Points on a hilly landscape, in no order, each with its height.
A ball rolls from a point to whichever of its 2 nearest points has the largest drop for the distance, and stops where none of them is lower. Distance is the straight distance between rows; heights are no part of it.
K621: [118 124 146 127 216 129  77 159 129 121 167 125 136 102 118 149  87 186
 119 158 118]  (h 6.85)
K7: [172 155 139 133 101 152 119 146 166 143  99  96  53 105 102 160 143 112
 153  93 112]  (h 2.89)
K525: [103 184 125 104  83 118 139 176 117 119 102 110  41 125 115 164  84 158
 136 148 102]  (h 4.48)
K353: [116 132 145 122  92 156 136 137 175 140  76 117  74 131 115 138 147 116
 156 133  78]  (h 2.05)
K161: [ 83 151 128 113 107 131  90 133 192 163  87  95  89 110 127 129 139 134
 140 147  84]  (h 1.34)
K144: [110 141 127 119 127 133  93 104 152 145  81 131 143 116 152  98  82  92
 154  97  95]  (h 3.28)
K753: [140 129 104 174 121 157 141 121 123 103 166 172 137 152 142 117 142  92
 127 120 201]  (h 5.98)
K964: [121 146 127 125  41 168 143 139 220 160  73 160 140 115 143 113 162 114
  98 126 165]  (h 3.91)
K290: [158 109  85 149  97 162 102  97 107 113  93 124  64 117 136 121  80  89
 129  86 137]  (h 3.89)
K474: [102 136 159 151 191 143  70 155 178 147 168 125 178 116 117 122 105 169
  97 134 122]  (h 7.09)
K713: [133 186 132 125 150 118 132  93  92 115 136 147 126  85 146 175  43 169
 157 126  99]  (h 2.95)
K976: [100 111 126 174 202 112  60 140 106 125 186 107 142 109 148 107  90 112
 114 111 122]  (h 6.36)
K202: [172 142  96 177  84 136 152 124 129 125 167 168 144 117 125 111 178  86
 131 116 162]  (h 5.60)
K449: [133 174 117 141 119 164 139 118 197 126 108 126 132 125 146  90 105  87
 115  95 158]  (h 4.34)
K162: [ 76 143 136  80 103 140 122 125 170 134  87 111 120 108 131 135  82 172
 133 164  94]  (h 0.65)
K446: [148  98 112 154 122 133 136 141 151 157 219 121  87 158  93 143 129 111
  99 132 183]  (h 5.67)
K790: [131 147 182 113 146 134 151 127 132 110 130 202 172 132 168 104 129 151
 133 111 135]  (h 6.59)
K685: [ 99 100 127 166 176 120  89 160 139 139 200 101 107 132 144 104  60 109
  95 113 159]  (h 6.17)
K248: [123 127 134 101 162  89 162 180  97 121 177 142 120 158 116 154 131 180
 104 170 140]  (h 6.29)
K594: [146  87 140 150 140 150 125 166 139 153 205 107  99 163 114 117  65 103
 104 132 161]  (h 5.94)
K153: [107 113 129 112 180  93  91 153  79 142 141  83  96 115  89 178 107 158
 134 165 150]  (h 6.90)
K343: [111 131 152 130 169 112 149 147 136 142 146 165 183 148 120 132 160 129
 118 166 173]  (h 7.60)
K423: [149  97 115 117  88 142 106 112  78 112  61 119 117  99  92 157 124 123
 161 141 101]  (h 4.03)
K314: [119  69 141 118 128 140 118 135 118 112 122 162 142 155 142  85 171 110
 142 111  90]  (h 5.34)
K356: [103 107 138 123 139 116 149 132  71 102 140 174 101 133 135 139 125 151
 155 154 100]  (h 6.18)
K898: [122 132 155 116 190 122 132 161 138 123 202 147 129 141 115 142 103 166
 129 149 139]  (h 6.60)
K513: [116  93 130 132 150 146 142 113 127 112 118 156 152 153 156  59 153 108
 108  96 147]  (h 5.75)
K51: [104 101 133 124 155 109  91 141  51 113 133 130 118 114 154 146 130 143
 171 181 110]  (h 6.49)
K479: [117 156 121 152  91 135 148 126 167 153 125 172 155 115 135 105 107  66
 114  87 167]  (h 4.76)
K545: [166 160 119 170  57 129 148 128 149 125 139 172 131 112 114 107 119  76
 138  86 129]  (h 5.16)
K616: [117 165 130 108  37 131 184 127 172 157  81 154 164  97 134 151 155 137
 102 153 146]  (h 3.25)
K560: [189 103 121 157 111 131 144  91 148 130 110  95 147 132  86 109 234 104
 122 123 139]  (h 8.67)
K542: [135 200 123 100 129  65 189 141  60 123 125 157 162 150 137 117 123 143
 105 120 130]  (h 6.04)
K143: [156 109  68 132 166 140 103  90 148 114 215 146 105 156 141 140 122 111
 127  97 158]  (h 6.76)
K725: [ 98  88 150 120 168 117  56 142  84 152 142 114 127  96 122 146 112 143
 149 176 150]  (h 6.71)
K376: [ 84  87 152 139 140 127 118 169 162 164 136  68 156 148 128  79 101 113
  76 124 143]  (h 2.23)
K843: [208 130 127 171 130 120 130 136 131 114 149 136 109 147  84 160 209 109
 148 116 146]  (h 4.35)
K627: [132 117 112  87 171 138 116 109 115 122 108 142 156 111 117 141 120 137
 169 115 102]  (h 5.15)
K967: [100 126 157 111 168 122 128 171 197 162 184 127 184 116 108 143 129 145
  94 162 134]  (h 7.30)
K602: [160 103 122 104 125 117 158 113 122 139 106  99 126 150  94 147 209 155
 133 162  98]  (h 5.71)
K789: [183 157 131 120  89 117 161 112 137 138  82  89  80 100  75 172 141 129
 153 108  95]  (h 3.70)
K810: [134 132 118  98  96 157  92 118 144 146  81 122  59  95 102 163  78 121
 147 136 114]  (h 3.85)
K406: [135  75 150 157 159 159  96 132 135 129 152 108  60 174 105 147 136 109
 146 124 158]  (h 3.07)
K30: [ 87  66 159 129 153 133  89 151 159 170 142  89 158 149 125  79 112 139
 108 169 102]  (h 1.77)
K62: [125 133 146 128 149 155 119 126 147  86 128 173 172 126 165  74 100 144
 117  80 140]  (h 6.20)
K591: [108 100 130 150 124 126 139 139 142 163 126 113 163 159 128  97 190  94
  85 141 186]  (h 8.04)
K978: [124 166 135  98 139 117 157 101 149 138 111 165 194 123 126 136 178 130
 133 137 154]  (h 7.31)
K859: [124 194 111 132  79  98 195  76 114 115  51 123 187 153 135 163 197 158
 115 164 148]  (h 3.55)
K970: [120 189 134  82 160 105 146 123 133 128 106 132 150 104 141 151  52 170
 134 109  91]  (h 2.26)
K355: [140  93  98 136 176 155  65 109  98 103 147 150 130  80 153 147  88 160
 140 129 145]  (h 3.86)
K872: [108 135 156  93 137 154  92 125 132 121  69 125 117  89 162 142  66 157
 161 136  97]  (h 1.33)
K597: [111 119 137 121  81 151 129 111 157 132  70 119 117 135 146 100 115  96
 139 115  77]  (h 2.75)
K649: [ 88  96 133 143 153 132 145 163 149 135 133  65 106 170 109  84  89  72
  66 123 157]  (h 2.37)
K205: [138 136  96 139 192 137 102  89 129  96 153 133 136 116 158  99  71 108
 139  82 135]  (h 4.31)
K815: [125 229 134 102  93  97 198 156 120 145 108 140 168 137 128 126 100 139
  97 114 154]  (h 6.55)
K359: [ 97 112 184 121 179  96 101 124 114 137 151 154 176 142 155  75 138 150
 114 131 100]  (h 6.89)
K813: [129 115 152 123 115 117 150 119  89 105 121 160 145 149 140 111 170 148
 151 141  84]  (h 5.77)
K770: [146 216 110 132  65 130 178 197 161 135 123 129  90 112 108 162 110 143
 121 124 151]  (h 5.49)
K707: [145 155 126 104  75 129 159  92 148 133  89 114 149 119 119 114 185 126
 144 146  60]  (h 5.73)
K991: [132 139 131  90 105 188 141 143 180 134  86 158 151 114 140 125 120 144
 122 120 127]  (h 4.92)
K637: [ 79  96 159 116 154 117  67 108 123 169 133  72 160 130 128 110 132 125
 141 160  96]  (h 1.25)
K18: [179  82 123 158 156 157 125 126 134 115 154 118  98 161  99 136 184 102
 141 101 149]  (h 3.69)
K53: [120 138 134  73  95 130 174 118  91 128  76 119 125 118 151 118 121 159
 129 146  55]  (h 5.54)
K736: [144  92 149 148 139 136  79 126 147 157 213 113  92 141 136 168  59 120
 119 159 136]  (h 6.19)
K658: [140 108  87 102 139 152 113  90 143 149 138 143 153 100  99 122 115 111
 155  83 145]  (h 5.55)
K951: [126 159 122  97  99 112 145 149  79 118  72 119  99 113 135 141  74 157
 144 143  82]  (h 5.04)
K966: [156  96 102 139 105 130 100 108  63 105 156 131  83 116 110 155 138 143
 153 142 119]  (h 4.91)
K43: [143  98  99 148 193 162 107 129 136 100 206 143 122 146 156 116 108 142
 113 111 181]  (h 6.52)
K857: [133 125 115 166 106 128 136 106 155 144 116 108 173 122 125 126 242  96
 103 147 162]  (h 8.33)
K116: [133  81 113 145 136 158  85 106  84 114 110 135 108 133 143 106 149  91
 161 102 108]  (h 4.90)
K185: [141 121 106 112 122  84 181 181  60 110 144 125  96 147 108 139 161 164
 129 151 120]  (h 5.86)
K670: [156  87 143 169 117 155 133 156 166 146 137  97 123 174 102 114 206  96
  81 142 174]  (h 8.32)
K864: [195 170 122 150 122 111 163 145  99 101 168 123 100 123  91 156 171 118
 150 131 120]  (h 4.99)
K344: [110 158 185 136 130 106 138 102 158 135 113 176 219 111 166 120 153 132
 115 113 155]  (h 6.97)
K863: [113 115 148 119 142  94  91 130 107 173 125  78 109 142 102 144 156 103
 161 166  97]  (h 1.84)
K711: [134 196 125 123  71  97 168 186 141 137  96  97  71 125 107 146 141 151
 116 133 102]  (h 5.11)
K122: [163 147 105 125  77 151 157 159 113 100 117 135  52 106 120 180  79 145
 140 128 106]  (h 3.79)
K758: [177 165 122 155  88 112 183 128 134 104 155 150 101 116 112 138 127 100
 154 115  87]  (h 5.56)
K562: [118  88 128 155 141 113 107 156 104 135 189 149 115 144 123  99 133  84
 135 117 125]  (h 5.12)
K229: [ 98 165 169  95 124  56 188  88 108 118 113 154 213 158 159 132 159 172
 113 145 152]  (h 5.09)
K873: [144 151 118 121 189 153  97  95 145 109 128 157 173  97 130 121  80 137
 150 109 100]  (h 4.74)
K125: [180 173 100 134  92 169 144 121 162  91 137 145  65 127 152 177 100 131
 155 118 121]  (h 3.03)
K679: [132 100 128 167 111 109 124 163 133 146 185 127 111 134  81 115 159  87
 121 133 162]  (h 5.40)
K120: [161 153 140 134  58 158 170  76 161 103  73 112 156 121 149  96 216 118
 102 140  93]  (h 6.30)
K922: [ 93  89 145 151 172  97  86 131 118 120 173 123 167 122 144  60 103 128
 122  99  98]  (h 6.58)
K382: [138 111  99 131  76 160 107 110 141 143  80 121  91  98 105 138  95  86
 142  87  98]  (h 3.38)
K259: [150 128 105 130 124 129  94  95  85 110 170 147 112  63 161 162  52 159
 164 130 127]  (h 3.47)
K861: [113 195 140 119  93 153 174 193 167 119 110 167  83 142 136 158 133 161
 119 139 149]  (h 4.95)
K620: [ 94  73 121 128 176 133 103 131 121 138 111  45  87 144 103 105 102  82
  96 108 151]  (h 1.91)
K239: [112 117 172 146 148 135 112 141 132 167 141  93  90 166  95 135 116  87
 139 151 122]  (h 2.45)
K646: [154 130  93 130 134  88 143 138  56 114 184 119  68 143 104 175 123 157
 139 155 129]  (h 5.37)
K117: [102 174 160  80 115 101 150 111 158 130  91 128 174 112 153 134  94 178
 120 137  74]  (h 1.47)
K380: [115 132 115  68 157  93 149 114  96 149 102  99 139 161 105 150 167 172
 123 158  95]  (h 6.26)
K669: [105 142 128 118  69 158 144 177 195 133  98 162  98 126 154 119 148 143
 114 134 144]  (h 4.41)
K311: [128 156 128 131 147 176 108 100 153 113 103 132 110 126 155 105  64  91
 136  73 140]  (h 3.81)
K946: [172 110 126 120 100 109 128 106 108 102  84  84 126 120 116 137 191 145
 150 136  62]  (h 5.14)
K214: [102 201 148 139  48 106 198 113 126 138  60 139 178 142 144 161 140 158
  99 152 151]  (h 2.28)
K3: [ 88  48  97 130 185 128 104 129 127 118 107  78 140 137 137  87 125 113
  86 109 128]  (h 1.39)
K826: [116  91  68 147 142 127 115 120 105 121 162 123 104 124  94 108 114 100
 115  79 175]  (h 4.75)
K373: [159 147  85 124 145 128 132  85 122 126 184 152 112 128 128 174 138 114
 150 113 140]  (h 7.02)
K79: [180  72  95 159 100 148 110 117  85  93 135 127  86 124 116 115 127 109
 146  92 120]  (h 4.44)
K911: [ 86 114 148 160 150 124 114 153 142 145 148 163 182 136 146  96 153 113
  96 128 198]  (h 7.82)
K210: [ 91 159 143 124 107  88 182  92 108 144  81 119 209 162 140 164 197 163
 103 178 168]  (h 4.46)
K634: [102 107 152 123 151 119 137  88 145 101 109 137 198 158 192  63 173 129
 103 107 137]  (h 6.15)
K188: [103 160 161 106 133  58 174 138 104 132 140 156 190 147 133 118 156 157
 116 151 107]  (h 5.53)
K135: [167 100 150 139  99 118 106  96  65 126  61  89  99  95 106 158 180 114
 178 135  86]  (h 4.58)
K652: [ 99  69  72 141 174 124  75 115  91  90 153  90 102 123 123 127  86 105
 116 101 168]  (h 4.47)
K572: [114  71 108 129 154 154  62 131  61 104 125 109 127 102 145 120  81 131
 140 114 145]  (h 4.19)
K181: [133 126 113 149 151 134 121 129 139 106 199 185 155 137 184 111 114 124
 119 108 185]  (h 6.28)
K453: [109 134 113  54 139  93 147  94  83 134  79  99 162 124 150 127 110 166
 145 150  81]  (h 5.96)

For each start below, name the point where the ball stops.
K181 -> K162
K873 -> K162
K967 -> K79
K658 -> K162
K474 -> K79
K911 -> K314
K758 -> K637
K560 -> K637
